Each row is a point on a landscape with many valleys, with its height.
A ball rolls from a point to the lowest of its 6 nearest points, and stops where none of them is lower. Distance is the straight distance between rows; heights are no part of it.
q836 height 48.3: [149 103 110 100  91 141 145 116 129 128 136 157 157 101 136 174 134 125
 109 160 112 165]
q421 height 63.1: [158  32  87  96  77 127 178  94 177 143 137 138 179 162 144 147 139 100
 154 155 109 161]
q745 height 29.9: [ 76 111 165 108  87 172 193 113 155 166 155 143 229 101 180 140  75 109
 174 171 110 176]
q54 height 8.0: [ 67 114 183 145 123 118 147 151 129 129 161 134 175 106 157 107 133 148
 119 123 148 147]
q927 height 52.8: [111 182 116 160 179 136  67 122 132 115  87  92  28 123 118  97  99 157
 111 109 173 116]
q581 height 52.0: [115  90 140 122  90 164 170 123 139 126 132 137 212 133 174 174 105  92
 148 178 105 187]
q536 height 34.6: [192  71  85  70 112 113 134 122 150 127 107 147 160 180  93 167  94 115
 125 132  98 139]
q829 height 44.5: [124 140 130 158 168 145  75  97 118 151  96 109  59  94 107  86 110 144
 121 118 160 109]
q249 height 18.5: [100 125 186 119 106 152 165 148 129 153 166 162 204  93 155 162  91 119
 142 152 121 179]
q983 height 41.1: [112 118 134 116  96 126 154 132 126 118 160 150 149  96 145 162 158 146
 108 149 128 151]
q946 height 15.9: [173 161 110 148 192 107  67 150 125  99 100 111  62 145  90 105 165 138
 160  84 106 118]
q655 height 35.5: [182  79  82  79 106 120 140 108 139 135 112 148 152 143 111 162 101 108
 117 144 114 145]
q870 height 13.9: [170 163 115 150 167 100  80 152  98 112 104 115  77 150  88 115 151 119
 159  92 104  94]
q849 height 49.4: [131  81 122 123  98 161 170 114 146 124 140 139 196 130 170 169 128  90
 134 172  98 182]
q686 height 4.1: [141 121 102  87  96 122 147 121 136 124 136 155 141  97 124 168 138 144
 108 154 133 141]
q580 height 10.4: [ 86 119 149 159 119 127 137 128 119 135 157 127 120 121 159  85 154 128
  99 130 137 115]
q996 height 31.6: [183 104  92  74 116 101 124 131 139 104 100 145 156 169  88 167 102 136
 118 134 117 127]
q70 height 49.0: [113 123 121 109  93 116 148 127 129 121 158 141 142  98 140 148 157 149
 107 141 135 135]
q461 height 58.8: [168  65  86  95  94 140 164  99 156 138 128 142 172 151 146 150 120  91
 134 163 103 164]
q703 height 9.9: [167 103  86  80  96 120 148 117 139 127 110 148 156 126 111 173 115 126
 112 143 123 142]
q994 height 9.6: [165 150 112 157 172 102  83 139  89 131 113 113  74 142  97 106 138 127
 166  91 119 110]
q453 height 45.5: [129 134  88 107  98 104 153 139 123 126 147 125 108 127 135 138 141 143
 121 117 142 102]
q781 height 40.3: [141 100 121 110  98 144 151 118 126 125 145 159 170 101 147 177 137 109
 113 162 110 168]
q447 height 11.9: [ 58 118 190 161 139 132 143 144 116 135 132 127 164 118 170  73 130 131
 104 122 155 125]
q23 height 13.6: [ 87 114 167 139 104 120 142 148 137 123 176 140 152  92 160 134 152 153
 112 140 130 141]
q285 height 45.4: [139 155 112 153 186 120  62 123 111 123  85  99  56 131 100  99 122 156
 142  86 151 125]
q400 height 15.7: [ 83 131 189  94  99 163 187 116 153 188 171 163 220  85 163 125  75 105
 160 161 107 183]
q806 height 36.6: [150 161  82 116 122  99 122 151 141  71 121 121 118 207 101 150 152 121
 136 114 113  85]
q790 height 47.1: [112 174 124 162 177 145  78 102 135 131  87 100  39  98 117  94 106 164
 107 121 177 108]
q668 height 7.4: [ 92 180 223 180 169 170 122 109 104 157  91 116 143  97 142 101 126 115
  95 146 148 117]
q962 height 8.9: [ 84 126 192  99 111 151 173 133 133 175 169 159 208  83 151 143  77 109
 150 158 113 184]
q862 height 32.3: [ 56 121 199 130 138 128 160 153 137 148 144 140 194 100 158  91 115 150
 121 123 157 142]
q186 height 43.5: [157 146  81 102 127  97 114 149 152  68 115 127 133 206  90 159 142 127
 128 124 111  98]
q860 height 35.4: [101 110 128 161 120 133 132 121 108 147 155 127 113 109 152  76 147 120
 108 124 141 109]
q974 height 55.4: [132 179 111 166 191 132  57 143 138  96  82  93  32 150 118  90 116 154
 120  85 157 124]
q251 height 32.5: [100 119 167 122 112 123 141 145 127 122 171 144 166  90 146 158 148 146
 112 147 125 161]
q619 height 44.6: [140 129  95  83  90 112 150 129 132 120 139 132 125 121 116 165 139 149
 118 130 140 122]
q401 height 34.3: [166 125  92  83 119 101 117 141 152  78 107 133 144 192  86 172 122 149
 125 126 118 114]
q893 height 50.0: [141 138 111 154 180 116  65 124 102 138  93 103  62 122  98 106 123 146
 143  89 146 122]
q88 height 45.2: [ 95 115 143 149 108 116 148 137 123 121 164 133 134 105 156 109 166 147
 105 126 143 126]
q409 height 48.5: [160 170  98 147 194 131  58 142 155  79 103  99  33 139  94  90 171 148
 136  53 113 103]
q356 height 26.0: [102 123 177 118 108 140 154 143 125 134 159 150 194  90 149 171 112 113
 128 164 111 185]
q991 height 41.4: [103 117 126 129  99 116 147 132 125 127 171 138 130 105 158 127 160 158
 109 134 138 122]
q839 height 39.2: [139 142 103 135 129 111 127 140  87 143 135 118  90 142 118 115 128 117
 145  99 131  91]
q155 height 49.6: [172  79  88  91  91 140 153 103 145 131 118 164 160 133 133 171 120 102
 111 157 116 161]
q569 height 28.1: [114 119 153 170 152 144  88  89 101 156 109 129  85  95 122  78 136 118
 112 134 137 104]
q925 height 37.8: [144 131  88  88  94 106 145 133 130 117 128 131 126 145 116 163 132 151
 125 121 147 109]
q881 height 9.5: [ 95 168 205 185 176 161 106  95 117 145  95 105 124  93 132  93 139 124
  97 147 150 122]
q588 height 50.6: [ 93 201 147 171 165 152  94 108 150 131  89  99  37  90 135  89 106 153
  88 133 175 100]
q124 height 27.3: [111 141 158 175 162 154  87  85 119 147 100 118  88  85 116  87 141 132
 100 138 151 109]
q65 height 36.9: [146 150  81 102 110  97 138 146 128  86 117 118 120 180 105 158 133 138
 138 116 130  93]
q584 height 18.7: [ 89 192 205 180 168 161  98  99 133 138  90 100  94  79 124  97 135 141
  89 160 153 121]
q751 height 33.7: [174 101  87  80 124 105 106 138 150  78 105 138 161 192  85 172 111 138
 121 128 100 125]
q866 height 65.3: [175  27  75  81  92 122 174 106 175 150 138 135 169 173 129 148 116  99
 150 139  99 146]
q810 height 72.3: [180  23  80  80  87  92 167 134 178 132 156 121 176 204 120 158 108 118
 183 130  79 135]
q227 height 54.4: [188  40  78  79 102 103 150 128 158 132 137 128 159 207 110 153  95 106
 159 128  76 141]
q879 height 40.4: [ 93 113 158 110  85 170 187 123 147 150 147 138 226 123 174 164  80 105
 171 166 114 183]
q396 height 33.5: [ 78 118 176 168 141 147 135 124 107 133 139 124 141 117 156  69 143 117
  98 137 141 121]
q972 height 49.7: [189  50  80  76 111 113 155 125 150 138 125 134 163 184 112 148  94  98
 146 129  91 147]
q820 height 55.9: [117  75 122 130  89 168 173 118 144 118 133 132 220 144 174 170 130  93
 153 177 107 186]
q616 height 38.6: [106 162 139 162 167 157  76  88 131 146  93 107  58  88 117  97 114 158
 102 136 164 109]
q712 height 17.6: [174 170  95 135 138 106 104 156 130  90 120 123  87 178  77 126 173  88
 155 106  90  77]
q226 height 34.0: [ 97 193 163 173 168 165  91  94 150 136  94 101  58  77 130  98 128 152
  86 151 156 107]
q211 height 46.0: [112 133  99 126 108 111 149 134 116 138 155 121  97 128 137 117 139 133
 123 111 145  88]
q266 height 17.0: [ 87 127 173 103  96 167 189 125 139 169 166 161 210  99 159 143  65 101
 165 163 109 180]
q944 height 24.5: [158 164  89 133 120 103 128 163 122  86 124 117 104 198  99 133 154 115
 151 106 108  76]
q739 height 49.9: [122 123 104 103  92 118 155 129 125 121 158 132 124 109 141 142 150 153
 113 131 146 110]
q474 height 48.7: [134 128 111 143 130 125 118 125  90 156 143 122  85 123 124  99 126 119
 133 102 140  91]
q831 height 27.0: [152 145 101 136 138 105 122 151  85 134 125 112  88 152 113 115 128 122
 156  92 130  86]
q586 height 32.6: [153 169 106 158 195 122  58 141 123 104  89  91  51 152 101  99 146 154
 141  82 134 129]
q44 height 29.8: [173 102  83  70 106 106 137 120 138 120 105 151 152 161  99 171 103 124
 120 135 120 138]
q298 height 35.8: [117 119 134 160 145 147  94 100 101 158 116 123  80 102 123  79 131 128
 119 118 144  96]
q502 height 42.8: [135 145  89 113 101 100 150 156 114 122 136 117 110 155 129 145 130 131
 138 110 144  87]
q512 height 14.7: [180 163 107 144 160 101  84 157 118 104 115 113  72 153  78 117 182 108
 159  93  85  85]
q504 height 20.7: [164 160 109 154 191 116  64 137 114 110  99 105  56 136  96 100 149 152
 161  70 119 117]
q532 height 36.8: [ 97 117 125 145 109 123 144 129 118 132 170 121 115 111 154 100 161 136
 113 118 142 105]
q985 height 37.1: [157 135  85  95 114  96 126 143 148  80 104 126 139 189  98 167 134 149
 129 122 121 108]
q961 height 36.2: [109 109 160 122  93 165 167 129 124 135 155 146 202 116 165 169  98  97
 144 171 101 189]
q465 height 25.3: [155 157  97 136 126 100 135 151  94 118 127 107  95 173 115 126 133 115
 157  98 124  89]
q542 height 29.7: [ 95 123 182 119 112 135 144 147 124 132 172 158 184  88 147 156 130 140
 120 144 129 172]
q209 height 22.3: [ 95 142 192 188 161 156 111 100 105 145 103 122 128 106 139  81 139 112
  94 143 143 117]
q156 height 33.3: [160 127  86  76 107 105 128 133 133 103 114 133 147 157 103 173 116 150
 124 132 138 116]
q621 height 44.3: [121 121 113 158 124 129 119 117 105 159 150 122  94 118 138  89 138 116
 126 113 135  98]
q117 height 15.5: [161 155 111 147 157 106 102 149  83 126 124 114  83 158 104 119 138 114
 155  92 116  91]
q572 height 9.1: [101 136 176 183 151 153 103  95 103 148 114 125 115 104 129  79 141 117
  98 134 149 111]
q325 height 38.8: [ 82 222 186 190 175 152 118 114 158 130 111  96  49  77 151  87 136 145
  81 142 164 108]
q475 height 38.7: [152 139 117 146 167 115  84 132  86 151 101 114  72 136 103 104 119 134
 155  85 136 111]
q540 height 0.4: [ 69 147 206 171 157 153 142 122 107 144 109 120 171 118 162  75 120 113
 105 124 154 122]
q317 height 46.7: [129 137  97 124 109 101 151 135 103 137 150 121  97 133 134 121 132 126
 139 101 138  92]
q516 height 30.9: [114 118 166 112 106 138 144 138 124 129 161 155 175  90 154 171 137 123
 122 159 119 176]
q133 height 37.7: [169 165  92 140 197 128  67 153 160  74  99  97  37 135  84  94 176 135
 143  56 101 103]
q187 height 18.4: [ 87 127 194 104 113 134 159 149 126 159 166 164 198  83 147 142  94 127
 143 145 123 180]
q869 height 34.5: [ 73 116 204 111 131 122 148 155 132 147 152 156 195  83 150 122 110 143
 131 133 142 172]

For each start below, name the point where the ball stops.
q790 -> q540
q810 -> q686
q972 -> q686
q453 -> q686
q186 -> q994
q985 -> q686
q588 -> q540
